Each scene shows the same named points in several views. A view is turned or mirrored, and shifted as a whole, has a little noise and may leave points out.

Scene 1
View 1
q281: [ -1   4   3  -6  14  -1  18  -4   4  -3   4  -2   3   0  -8 -10 -11 -18
 -15   8 -18 -16   7   2   3  -8  -2  -2   5 -22   8  -4   9   7   2   6
 -14  -6  10  -7   8 -13  -2  -5 -17 -23   4  22   3  -5 -10  14 -17  -5]
q844: [-43 -26   9 -43  14  -7  24  -8 -21 -14  -9 -20  -1   8  13  13 -40  -1
 -14   9 -17  -7   3   3 -17  22  -1  -1  -3   4   3   2  11  40   4  -5
  -5  15  -4  15 -11 -22  18   3 -24 -36  24  16   3 -15 -11  20  -4 -15]
q324: [  4 -14   7   0  44   6   8  22 -13 -10   9   1  -5   1 -41  -7  -3  -7
 -22  11 -18   5  -7 -12 -22  -9  -3 -25 -16 -19   6  -6  27 -17  -3   3
 -20 -14  15  -6  25 -26 -13  -5  -6 -14  26  35  -7 -18  31  16  -6 -22]
q762: [ -4  20   2 -18   1  -3  12  -9  11 -10  12 -11  20   8  15   7   1 -22
 -15  -5 -30 -34  10   3  17 -12  -2  -2   3 -23  30   2   1  15   1   5
  -6   5   3 -10  -1 -22   8   1 -21  -5   0   6  11  -9 -12  19 -17   6]
q956: [  0   5  -2  -2  15  -8  26   0  -2   4   3  -2  -3   1  -9  -6 -16 -17
 -23  11  -9 -11  20   4  -1  -8  -7  -5   5 -22   5  -5  10  11   6   1
 -21  -9  13  -5   8 -15   1 -11 -12 -29   4  28   2  -4 -12  12 -13 -16]
q228: [-21  -6  -4 -12   7 -22  28  -4  -9   1   0 -13  -1   3  12   5 -22 -21
 -15   6  -6  -2  24   4  -2   8 -10  -2   5 -12   9   1   9  29  10  -6
 -21   3  -3   0 -12 -28  16  -6 -16 -30   8  21   2  -5 -23  14  -5 -24]
q984: [ -8  -3   0  -1  17 -13  10  10  -1 -10   8  -8   8   2  -4  -2   4 -27
  -6  -2 -16   5   7  -9  -2   0  -9 -10  -3 -19  22   0  17   4   6   2
 -23  -1  -6 -11  -4 -36   4  -1 -15  -6  17  18  -2  -8  -3  14  -5 -18]
q639: [  4  22  -2  -3   4  -9  21  -1   8  -4   5  -6  15   4   3  -2   1 -24
 -16   2 -20 -19  22  -1  13 -13  -9  -2   9 -30  25  -1   4   9  10   4
 -17  -2   4 -12   0 -23   4  -5 -19 -10   2  15   6  -1 -19  13 -14  -5]
q236: [-17 -14  13 -17  24  10   9   4  -1 -20  -4  -8   7   3 -13 -10  -8 -11
  -1   6 -27  -2 -18 -10 -12   6   2  -2   0 -12  12  -2  16   4   4  10
  -6   5   0  -2   5 -18  -4   5 -25 -15  26  16  -2 -11   1  15 -13  -1]
q345: [  8  14   4 -13  19   4   4  -1   5  -8  26  -3  10   4  -7   5   3 -17
 -25  -6 -29 -37  -2   2   8 -22   3 -18 -14 -23  18  -2   6  -3 -15   7
  -4  -7  16 -13  20 -20  -2  -1  -9  -6   0  18   9 -19  17  22 -20   2]
q482: [-27 -23  11 -25  25  -1  13   5 -15 -15  -1 -12   0   5 -10   2 -21  -6
 -12   7 -19   0  -7  -6 -19  11  -1 -10  -9  -4   5  -1  18  17   1   0
  -9   5   1   5   3 -24   5   2 -18 -24  27  21  -1 -17   7  18  -5 -16]
q279: [ -8   7 -17  11   0 -41  14   1   1   9  27 -10   4  -2  22  11   5 -48
 -12 -13  -2   1  32   3  16  -2 -13 -14  -6 -18  24   3   9  15   1  -8
 -31  -7 -11 -17 -17 -49  19  -6  -3 -10  -8  21   2  -4 -17  13  -1 -32]
q420: [-16 -19   3  -3  23 -10  20   8 -11  -4  -2  -6  -6   0 -14  -7 -16 -17
  -9  10  -7  13   5  -5 -16   9  -6  -8  -1 -11   2  -2  19  10   7  -1
 -22  -3   0   0   1 -27   3  -5 -13 -28  21  28  -6  -8  -4  12  -5 -25]
q239: [-21  -8  14 -42  15  13  27 -19  -7  -8  -6  -9  -3   8   0   2 -46   7
 -25  15 -25 -38  -3  12  -6   3   8   3   2  -6  -9  -3   0  31  -4   5
   7   6  20  12  13   7   4  -2 -23 -43   8  19  10 -16  -9  20 -22   5]
q759: [-26  -1   2 -20   5 -13  17   2  -3 -17  -4 -19  19   8  15   6  -5 -21
  -1  -2 -20   2   9  -8   1  11  -9   2   5 -13  30   4  12  23  14   1
 -15  16 -16  -2 -18 -37  15   5 -27  -7  21   6   2  -6 -20  16  -2 -10]
q480: [-15  -3   7 -27  19   1  12   0  -9 -14   6 -12   9   8  -1  10 -16  -7
 -20   2 -24 -20   2  -1  -6  -2  -1 -12  -8 -11  15   0  10  15  -3   2
  -6   4   6   2   6 -25   6   1 -17 -14  15  16   5 -18   6  21 -11  -7]
View 2
q480: [ -9   2  -1  -9   4  12   3 -15   1 -12   9  -7   2  -2 -14 -12   3  16
  -6   6  -3  -3   6  -8 -20  -2   6  -3   1 -13   3  11  12   6  -4  -9
   9 -14   6 -16  14   4 -12  -9  -8   7 -11  -2   6  -5   6   0  18  -4]
q482: [-16  -6  -5 -12  -6  15  -7  -6   5 -12  12  -8  -1  -6 -19 -15   3  17
   8  10   5  -6  16 -17 -12   4   7 -11   1 -11   2  21  22   4   2   6
  17  -5  -2 -19   8   6  -9  -4 -14 -10 -19 -10  -1 -20  13  -1  24  -3]
q956: [-10   9   2 -22  12  12  -1 -10 -11 -15  18  -6  12  13  -2   9   0   6
   1   3  -9  18  11  -7 -15   1  17  -8  21  -4  12  12 -19   1 -10   3
  11 -10  -5 -15  -6  14 -17   8   2  13  -7 -13  -7  -9  20  -2  24   1]
q236: [ -6   4 -10 -16  -1  10  -4  -7   2 -10  13  -5   9   3 -18 -15   1  10
  -1  13  -2 -11  14 -10 -10   9   1 -19  15   1  -5  26  19   7   6   1
   2  -5  11 -29  22   3 -13  -1 -12 -12 -15 -14 -10 -15   5   0   6   6]
q324: [ -8  -1 -25 -23 -11  13 -14  -3  -6 -12  18  13  -2   8  -8 -29 -10  11
  -7   0  18  -9   8 -21 -11  -4  17 -14  22 -25   5  27 -16 -22  11  25
   9  -1  14 -42   6  -2  -6  -1   1  12 -23 -27   9 -33  23 -15   1  -9]
q984: [-11  24 -10  -5   9  18 -11 -10  -6 -30   6  -8  10   8 -13 -12  -2  -4
  -7  11   2   5   0 -13 -14   4   9 -12  18 -10   3  25   6   8   6  -5
  -5  -7  -1 -28  -9   4   1 -10  -2  10  -6 -18 -16 -15  17   0  15  -7]
q762: [  1  23   3  -6  23   9  13 -22  -7 -19   6 -14  17   8 -12  -1   5   4
 -20   7 -19   6  -4   5 -25  -1   4  -1  10  -2   0   7   2  17 -11 -30
  -8 -22  11 -14  13   6 -12 -12  -1  20   5   2  -7  14  -3   5  14   0]
q420: [-17   2  -7 -14   0  17 -15  -3  -3 -19  13  -8   4   5 -11  -5  -2   4
  12   9   4   9  16 -17  -9   6  12 -18  14  -8   7  26   5   2   1  11
  14  -1 -10 -22 -10   8  -7   1  -5  -5 -16 -19 -11 -25  24  -3  25  -2]
q239: [ -7 -25  13 -27   3   1  16 -13   4  12  21 -10   5  -4 -12   9  10  34
  11   2 -21   1  25   0 -19   0   6  -3  -5   4   5   1   7  10 -22  -2
  28 -17   3   2  32  13 -35   9 -14 -10 -15   8  11   2  -1   0  25  14]
q279: [-12  30  -3  10  24  27 -17 -20 -14 -42  -5 -23   9  10  -7   5  -2 -19
  -3   4 -10  35  -3  -7 -21   0  23  -5  11 -15  12  16  -1  14 -10 -20
  -4 -15 -21 -13 -43   3  10 -25  11  33   8 -11 -24  -4  23   5  31 -16]
q345: [  9   6 -14 -13  11   9   7 -24  -9  -7   6   0   8   8  -7 -14  -5   9
 -24  -6 -10   2  -2  -1 -26  -9  15  -1  11 -15   1   8 -16  -5 -11 -10
  -3 -20  25 -26  18  -6 -12 -16   9  33  -1  -4   7   3  -1  -6  -5  -3]
q639: [ -5  32   5 -12  24  10   6 -15 -11 -26  12  -9  22  15  -5   7   1  -1
 -15   9 -14  13  -5   0 -20   3   8  -6  23  -1   7  10 -12  14  -7 -18
  -7 -15   2 -18  -1  12 -12   1   2  20   3  -8 -13   5  12   3  19   0]
View 3
q228: [-13   1  -9   8  -7   2  -3  10 -14   1  -3  -2 -11  13 -20  22 -12 -15
  16 -15   2 -16   7 -13  14   8  10 -16 -17 -10  -2  16  21 -16  12  -1
  13   3  18  21   9   2  23  34 -29 -10 -20   2  -5 -16  -3   1 -14  -9]
q844: [ -8  -8   3  11 -10  10   0  19 -22   8   9   0 -18  29 -31  16 -28   4
  33 -16   9  -7 -15 -11  28 -11  22 -20 -40 -16   6  23  21 -23  14  11
  -6   8  22  12   7   2  29  18 -24 -21 -16   1  -3   0 -28  -7  -3 -26]
q956: [  1   1  -8   2   3 -11   8  12  -2   1  13 -12  -4   5 -11   6   2 -21
   7  -4  -3 -12  19 -10  15  11   6  -5  -2  -4   2   8  21 -13  -2   4
  13   0  14   9  10   3  33  28 -18  -3  -5   9   3 -15  10   5 -10  11]
q984: [-10  -3  -6   6   2  -4   9  15  12   1  12 -11 -18   2 -26  23  -7 -27
  11   0 -12 -24  -6 -14  -2  14  13  -7  -8   8  12  13  10 -14  -2   0
  16  -3   6   1  -2  -6  10  18 -10   3  -9  -3   1 -18   0  -4 -19  -9]
q281: [  6   4  -9   3   6  -8  13   7   7   3  19  -6 -14   2  -8   4   2 -14
   8  -1  -2 -14  10  -9  14  13   5  -3   0   0  11   7  17 -11  -3   0
  10   2  16   8   5   4  29  18 -12  -2  -2   9   2 -12   5   0  -1   3]
q345: [  9  22 -10   5   3   2  26  18  27  -9  24 -21  -9  -5  -2 -21  -5 -11
  15  -7 -13 -22  18 -18   3  21  -3  -2  -9   9  20  -5   7 -17 -12  -3
   2   5   8 -14  -9 -15  25   3  -8   0   9  18   8 -10  16 -19  13  -1]
q239: [ 14   6   0   4   4  -5  15  13 -13   8  28  -2 -10  21  -6 -16 -11  11
  26 -11  12   5   8  -5  41  -7  10  -8 -22 -17   7  12  27 -19   5  13
 -10  12  31   9  10   7  51   9 -16 -19   2  16   3   5 -13  -3  21  -3]
q236: [  7  -7   0   7   7  -5  16  13  13  10  32  -4 -29   9 -24  13  -6 -11
  17   7  -4 -14 -20  -8  13   4  18  -3 -12   6  22  17  10 -12  -7   4
   4   2  13  -2  -1   2  19  -1   2  -2   0   0   2  -5 -14  -8  -2 -14]
q482: [ -1 -11   4   9  -8  -1   7  26  -6   7  24 -12 -16  17 -32  15 -18 -12
  22  -2  -3 -11 -16 -11  14  -5  22 -10 -28  -3  15  16  13 -18  -4  13
  -1   1   9  -3   3  -1  23   8 -10  -8  -2   1   5  -2 -17  -7 -10 -14]
q759: [-22   5 -11   8   6  12   7   2   9   5  -2  11 -34  10 -24  29 -20  -9
  22 -10  -3 -28 -18 -14   5  12  11 -15 -18   5  11  23  15 -18  18 -12
  12   5  21  12  -5  -7   2  19 -15  -4 -24  -7 -10 -17 -15 -12  -7 -30]
q324: [  9 -17   5   3  -2 -20  15  38  12   0  40 -38  -1   5 -33   7  -3 -37
   9  14 -20 -11  -4 -12  -1   3  21   4 -11  10  18   5   5 -15 -27  21
   5  -8 -11 -24   1  -8  23   0   3   6  16   4  17  -6   5  -2 -22  11]
q480: [ -3   6  -3   6   1   3  17  20   7   0  20 -12 -13  11 -19  -1 -17  -7
  25 -10  -7 -15   0 -14  13   5  11 -10 -24   1  13   9  15 -22   1   5
   0   7  14  -7  -2 -10  23   7 -11  -8  -1   7   3  -5  -6 -13   5 -12]
q762: [ -8  27 -16   4  13   8  24  -2  23  -3   7   4 -22  -2   1  -7 -10  -4
  18 -16  -4 -26  11 -15   8  23  -5  -8  -7   8  14   7  18 -18  10 -15
   9  10  25   4  -8 -12  17  14 -15  -2 -10   9  -5 -16   7 -15  15 -13]
View 4
q759: [ 12   5  11   0  18   5  25  13   8   3  -7  15  24 -23 -12   0 -11   8
  -9 -11  -7  19   9 -16 -13 -26  -2 -19  -1  -1  24 -15   3  15 -25  -5
 -14  17 -23   5  14   4 -10   3  -3  -2  14  -1  16 -12  43 -20  12  -3]
q984: [  3   4  -5  -8   3   1   9  24   4   3  -3   7  12 -11  -7  -4 -18   8
  -1   4  -9  13   7 -11  -7 -16  -9   4   4  -5  15 -12   4  14  -3   1
 -20  -4 -14   0   9  15  -1   1  -7  -5  19   3  -4   7  28 -21   2   6]
q762: [ 14  -6  21  -1  18   6 -12  -7   5 -18   2   3  18 -12 -22 -20  -7   6
  -1   0 -18  10  14 -19   4  -6 -23 -19  11   4   7 -27 -10   8  -6   6
 -10  14 -16   0  11  -8 -10  -1   9 -16  16 -11   4  -4  19 -15  12  -6]
q639: [ -2   3  17   1  12   0  -2   6  -3  -9   5  -5  11  -7 -21 -11 -12   9
  -6   5 -15  17  14 -21  -3  -1 -24  -8  12   1   4 -31  -5   7  -1  14
  -8   3 -11   0   7   5 -14   1  -5 -10  13 -11  -4   0  23  -9   4  -3]
q482: [  9   6 -15 -19  -4  -2  35   4  14   0 -16   8  20 -29   4   9  -7  -2
   3  10  -1  13  -6   3  10  -1  -5   8   9   5   9   2   2  28 -17 -15
 -10  -6 -19   5  20   7  12  -5  13  -2  18   8  13  -5  27 -15   2   6]
q281: [ -1   7   7 -10   5  -1   8   6   2  -8  -2  -8  10 -13 -10  -4 -11  -3
  -1  13 -12  10   6 -17  12  14 -22   5  16   5  -2 -17  -6  13   3   7
  -5  -5 -15   2  13   0  -4   0   2  -5  14  -5  -6  -5  17 -12   0   6]
q279: [  2  15  12  -4  10 -26 -12  20 -16 -18  -2   2  29   2 -20  -2 -16  12
 -15 -13 -23  13   4 -19 -27 -26   4   2  -2  -8  21 -14   1   6  -7   6
 -20  15  -1  16 -15  17  -2   3 -18 -16   3  -8 -32  14  39 -15  -8  -5]
q324: [ -1  -2 -34 -26 -20   4  13  21  11   6  -5  -1  -3 -12   7  -2 -20   6
  15  27  -1   5  -4  10  16   6 -18  33  15  -2   1  -3   4  24  12  -4
 -21 -36  -9  -9  16  20  19  -9   4  -5  30  15  -4  22   6 -19  -6  18]
q420: [ -7  17 -13 -17  -4 -11  38  20   4   6 -12  -2  15 -19   2  16 -13  -3
  -6  11  -3  17  -6  -8   2   5  -5  17  10   1   5  -1   5  23  -7  -5
  -8 -12 -15   9  12  17   7   2  -4   4  10   6  -3  -4  31 -12  -8   8]
q239: [  8   7  10 -17   5  -5  29 -32  14 -20 -16  -7  23 -36  -5   5   5 -16
   1  17  -8  13  -8  -8  33  35 -23  -5  25  21 -12  -6 -15  27 -19  -9
  13   5 -20  11  25 -16   5  -5  33  -6   7  -7  17 -25  13   0   4   0]
q228: [ -5  18   7  -7   6 -19  26   4  -5  -9 -10  -1  28 -18 -12  11  -6   3
 -14  -2 -10  22  -1 -14 -10  -2  -3   0   8   4   8 -11  -2  17 -19  -1
  -3  10 -10  19   4  11  -2   2  -2  -4   0  -6  -4 -10  38  -4  -5  -4]
q844: [  9  13  -3 -15   5 -12  49 -15  13  -8 -25   9  36 -40  -2  20   3  -5
  -7   0  -2  20 -12   0   6   0   2  -6  10  12   9   3  -3  30 -39 -22
   1  14 -20  19  18   1   8  -3  22  -3   5   2  23 -22  39  -5   4  -5]
q345: [ 18 -11   2 -15   1   6 -27  -7   6 -24   2  -1   8  -7 -13 -21 -11   3
  12  16 -18  -2   6  -6  19   4 -28   2  15   4   2 -16 -10  13   8   3
 -17  -5 -10  -8  10  -6   8  -8  14 -23  26  -2  -7  15   1 -20   5   4]
q236: [ 11   1  -6 -14   4  17  28  14  18   7  -7   6   8 -26   2   0 -12  -5
   6  13  -4   9   4 -10  15   1 -15   0  10   4  10  -3   1  21  -4  -5
 -11  -9 -29  -7  27   0   1   0   6   2  24   7  15  -9  21 -24   9  11]
View 5
q228: [ -7 -16   8  -7   9 -11  11  -8   2  -5  34  12 -10   7   7   8  -9   9
 -12 -14   4  20   4   4 -11  -1   4 -25   0   3  -6  16  -2   6  -1  -1
 -28  32   7   0 -11   9 -16   9 -10  23  13   7  -9  -2  -3   3  16   4]
q956: [ -7 -10  17   3   9  -3  11  -5   1  -1  28  -1 -11   1   0  14  -3   8
   5  -7   1   6   5  -1  -4 -20  12 -17   9   6   2  10   9  29   0   0
 -17  26   0  -1 -24  12   0   8  -5   8  -1  -6  -9  11  -5   2   9  -8]
q762: [ 18 -24   5  10  -3 -17  18  -1  -2   3   7  -7  -8  16  -7  23  -7 -16
   7  14   6   1  23  -2   7  -1   6  -9  -6   2   3  19   9   3  -9   8
 -13  15  -7  -5 -24   3  -8  -4   4  17   9  19  -9   0 -27 -18  -7   0]
q844: [-14 -25  -2 -27  20 -14  -1 -13  13  -3  36  17  15   5   6  15   1  -1
 -34 -21   4  21  31  -5   1   4  -6 -35  20   3  -1   7   0 -10   3   0
 -11  37  13  11   4  -2 -31  11  -3  17   6  24   4 -23  -1  22  17  11]
q324: [-21  -6  13  -5   6  22  -3   3  -8   5  38 -11  10  -5  -3  27   8  13
 -12  26   3  -2  -6  -6  10 -32   6   9  32  12  -5 -32  30  32  25  -1
  -8   9  -2   9  -5  -3 -10  24   4 -28 -18 -18 -16  16   2  -4   7   2]
q759: [  2 -31   3  -8   5 -21   8   6   4  -3  23   7   1  16  10  19  -8   2
 -21  11  20  13   8  13  -2   8 -15  -9  -1   5  -8  13   0 -26  -4  11
 -32  15  -2  -4   1   7 -24   1   0  22  24  18  -9  -8  -8  -8   5  15]
q281: [ -2 -15  15   3   9  -5  10   2   0   2  20  -5  -7   5  -1  21  -3  -1
   2   2   4   0  13  -1   3 -16   7 -14  12   6   5   8  13  20   1   9
 -11  18  -6  -3 -22  15  -1   4   1   4   1  -1  -6  12  -8   0   2 -10]
q482: [-17 -20   5 -18  14   0  -3  -2   4   2  34   4  13   3   3  22   4   4
 -29   1   5   9  17  -4   5  -8  -4 -14  26   6  -2 -11  14   2  12   4
  -9  21   4  10   2   0 -23  16   2  -3  -3   7  -3  -6   1  10  11   8]
q236: [-11 -25  12  -9  15  -4  -3  13   5   5  21  -4  11   6   6  30   4  -1
 -20  14  13  -2  17   2  12 -13  -9  -7  27   8   4  -5  18  -4   8  17
  -7   7  -8   1  -2  11 -14   7   8  -8   2   6   0   3  -1   6   2   2]
q279: [  2  -8   3   8 -15  -3  20 -10 -22 -11  32   3 -27  20  -7   0 -28   6
 -10   7   3  20 -18  13 -23   5   9  -8 -26   0 -16  12  -2   8  -6   0
 -38  15  11  -3 -22  11 -23  13 -12  22  23   2 -28  13 -14 -33   9   3]
q420: [-22 -14  13 -12  14   4  -1   2  -1  -2  38   5   0   2   7  15  -3  15
 -22  -2   7  12  -3   5  -6 -15  -2 -13  19   8  -5  -6  10  12   9   4
 -22  19   4   4  -4  12 -16  16  -5  -1   5  -8  -9   7   8   6  13   3]
q639: [ 11 -19  13  12   1 -14  18   2  -1   0  16  -5 -14   9   2  21  -6  -1
  14  11  11   4   5   4   2 -11   6  -7  -4   5   0  18   5  13  -6   4
 -24  18  -9  -8 -25  10   1  -2  -2  18   9   4 -12   8 -17 -14  -1  -2]
q345: [ 10 -13   3  11  -7   5  13  -4 -14   6  12 -19  -2   9 -19  27  -3 -20
   4  23  -5  -6  23 -12  14 -13  14  -1   6   3   4  -4  26  24   4   6
   3   6  -4   5 -27  -3  -8   9   8  -8 -11   9 -12  10 -27 -21  -9  -7]
q239: [ -5 -22   7 -13  24 -10   4 -12  16   4  19   3  12  -1  -3  23   9 -16
  -9 -26  -6   3  53 -18  14 -11   7 -40  26   2  16  15  13  18  -1   6
  12  37   2   9 -19   2  -8   3   4   7 -10  21  14 -12 -10  29   5  -9]
q480: [ -1 -20   2  -6   4  -4   6  -7   0   3  23  -3   9   6  -5  24   3  -7
 -12   9   2   6  24  -8  10  -6   2 -11  13   5   0  -3  15   7   6   1
  -8  20   1   7  -9  -7 -18  10   3   3  -4  14  -6  -6 -13  -2   3   5]
View 6
q480: [ 20 -14   8  -9  -1   6   4  15   3   7 -28   6   9  -6   3  -3  13   0
 -10   2 -12  -4 -22  -3  -8  -1  -2 -16  11   7  -3  14   1   7  -3  19
  -4 -20 -12 -14  -7  -8   1  -7  20  17  -4 -14   1  10   3  -1  -8  15]
q956: [  8 -25   7   6 -12 -11  11  -9  -2   2 -18  10  -3   9   8 -17   6   7
 -16   3 -12 -10   5  -2  -3  -5 -13 -21  15  20 -14   8  11   1   2  30
  -5   2 -20  -1   1  -6  -1  -8  17   6   3  -2   4  -1  -5  12 -27  24]
q281: [  6 -19   5  -2  -8 -10   7  -5   1  -4 -18   7  -8   5   2  -8   8   4
 -11   3 -12  -7  -4  -2 -12  -3 -10 -19   8  18  -5  11  13   5  -7  18
 -10  -1 -22   2  -5  -5  -6  -5  14   8   1  -7   7   5  -1  11 -24  23]
q228: [ 23 -20   3  -2 -16   4   5   1   1   6 -10   4  11   3  -1 -18  -1   6
 -10 -11 -14 -18   0  -4   5  -2 -13 -10  18  -1 -16   8   2 -20   9  43
   2 -19 -14 -14  -4 -14   3  -2  17  -7  11  -8  -2  -8 -11  19 -26  22]
q239: [ 18 -26  -8   3 -23  -2   0   7   4   9 -28  34 -20  -6  -2  -1   5 -22
   0   9   0 -13 -21  -1   9  11  -1 -20  20  15  -8  22   6  16 -11  10
 -13 -23 -12 -49 -22  -4 -25 -10  33  19 -10 -25   3   5  -3  11 -25  17]
q236: [  4 -23  -9 -10   8  -5   2  14  -3   0 -28  -1  -4   8 -15   5  17   4
 -12  -5  -9  -4 -20   0 -23  -1  -2  -7   0   3  -4  22  -8  11  -8  11
 -15 -22  -6   3 -18  -6  -4   8   8  19  -3 -10   6   9  -1   3 -12  24]
q279: [ 30  -6  27  -9   2  16  13  -8   6  -8   2 -14  29   1  14 -29  -2  19
 -16 -18 -31 -10   4 -12  -2 -14 -13 -21   9  -6  -3  -9  18 -31   6  47
  14  -3 -30  15  16 -17  21  -9   7 -21  22   8   3   2  -1  15 -25  16]
q639: [ 10   3  16 -10 -18  -9   4  -8   8  -3 -12  -7   7  -1  10  -9   8   8
  -4   4 -17  -5   2   5 -17  -5 -16 -17   8  17  -3   6  20 -12  -4  23
 -11   1 -28  10   3  -6   4 -11  13  -2  10 -14   8   3  -4  17 -16  25]
q420: [ 10 -38  -5   3   8  -3  11   5 -10   4 -22   5   4  15  -8 -14   8  12
 -24 -13 -10 -11  -5  -8  -6  -7  -8 -10  10   3 -17  12  -9   0   8  36
  -1 -17  -6   1  -8 -12   4   8  10   9   2   6  -1  -4  -5   5 -25  24]
q844: [ 31 -29 -14  -5 -11  14  -3  22   0  16 -25  16  10  -4 -16  -5   2  -9
  -6 -13  -4 -20 -23  -7  12   6  -3  -4  19 -10 -17  20 -17  -8   7  34
   0 -46   2 -43 -21 -15  -5   4  24   8  -1 -19  -6  -4 -10  11 -18  20]
q759: [ 23   1   0 -25 -10   8  -3  13   7   2 -12 -18  21  -4 -13  -1   8   8
   1 -18 -17 -11 -14   1 -17  -1  -9   0   2 -13  -4  15  -4 -25   1  29
  -6 -33 -12  -2 -10 -16  10   5   7  -6  13 -20   3  -1 -10  18  -8  26]
q984: [ 12 -15   8 -10   8   1   8   6  -1   0 -18 -13  16   7   0  -9  12  16
 -18 -10 -18  -4  -7  -3 -20 -10 -10 -12   3   2  -6   7   0  -8   3  29
  -2 -12 -14  20   0 -13  14   2   5   5   7   1   4   5  -2   5 -12  24]
q762: [ 19  12  19 -20 -17   2   0   1  15  -5 -12  -5   8 -14  11  -2   9  -2
   4   5 -20  -3 -13   3 -17   0  -8 -19   5  10   7  10  23  -9 -15  11
  -9  -9 -30  -2   0  -7   0 -15  16   1   6 -23  10  14   1  15 -10  17]
q345: [ 14  -5  24  -8   6   2  11   3   8  -5 -25   5   0  -8  21  -5  17   1
 -14  15 -19   7 -20  -3 -18  -6  -1 -31   5  22  11   6  24  20 -15   5
  -6   3 -29   7   5  -2   1 -19  17  21  -5  -7  10  26  14  -6 -10   9]
q324: [ -1 -44   5   8  29  -9  20  12 -15   7 -42   5   2  16   6  -8  24  17
 -39   4  -9   4 -13  -8 -21 -14  -4 -20   7  23 -15  13  -9  31   5  21
  -5  -1  -4  22  -1  -5  12   2   8  38 -15  17   1  11   8 -21 -12  20]

In a view up to two points have been moved. Name them for each view, in the order of its rows, or write none.
view 1: q759
view 2: none
view 3: q984, q239
view 4: q420
view 5: none
view 6: none
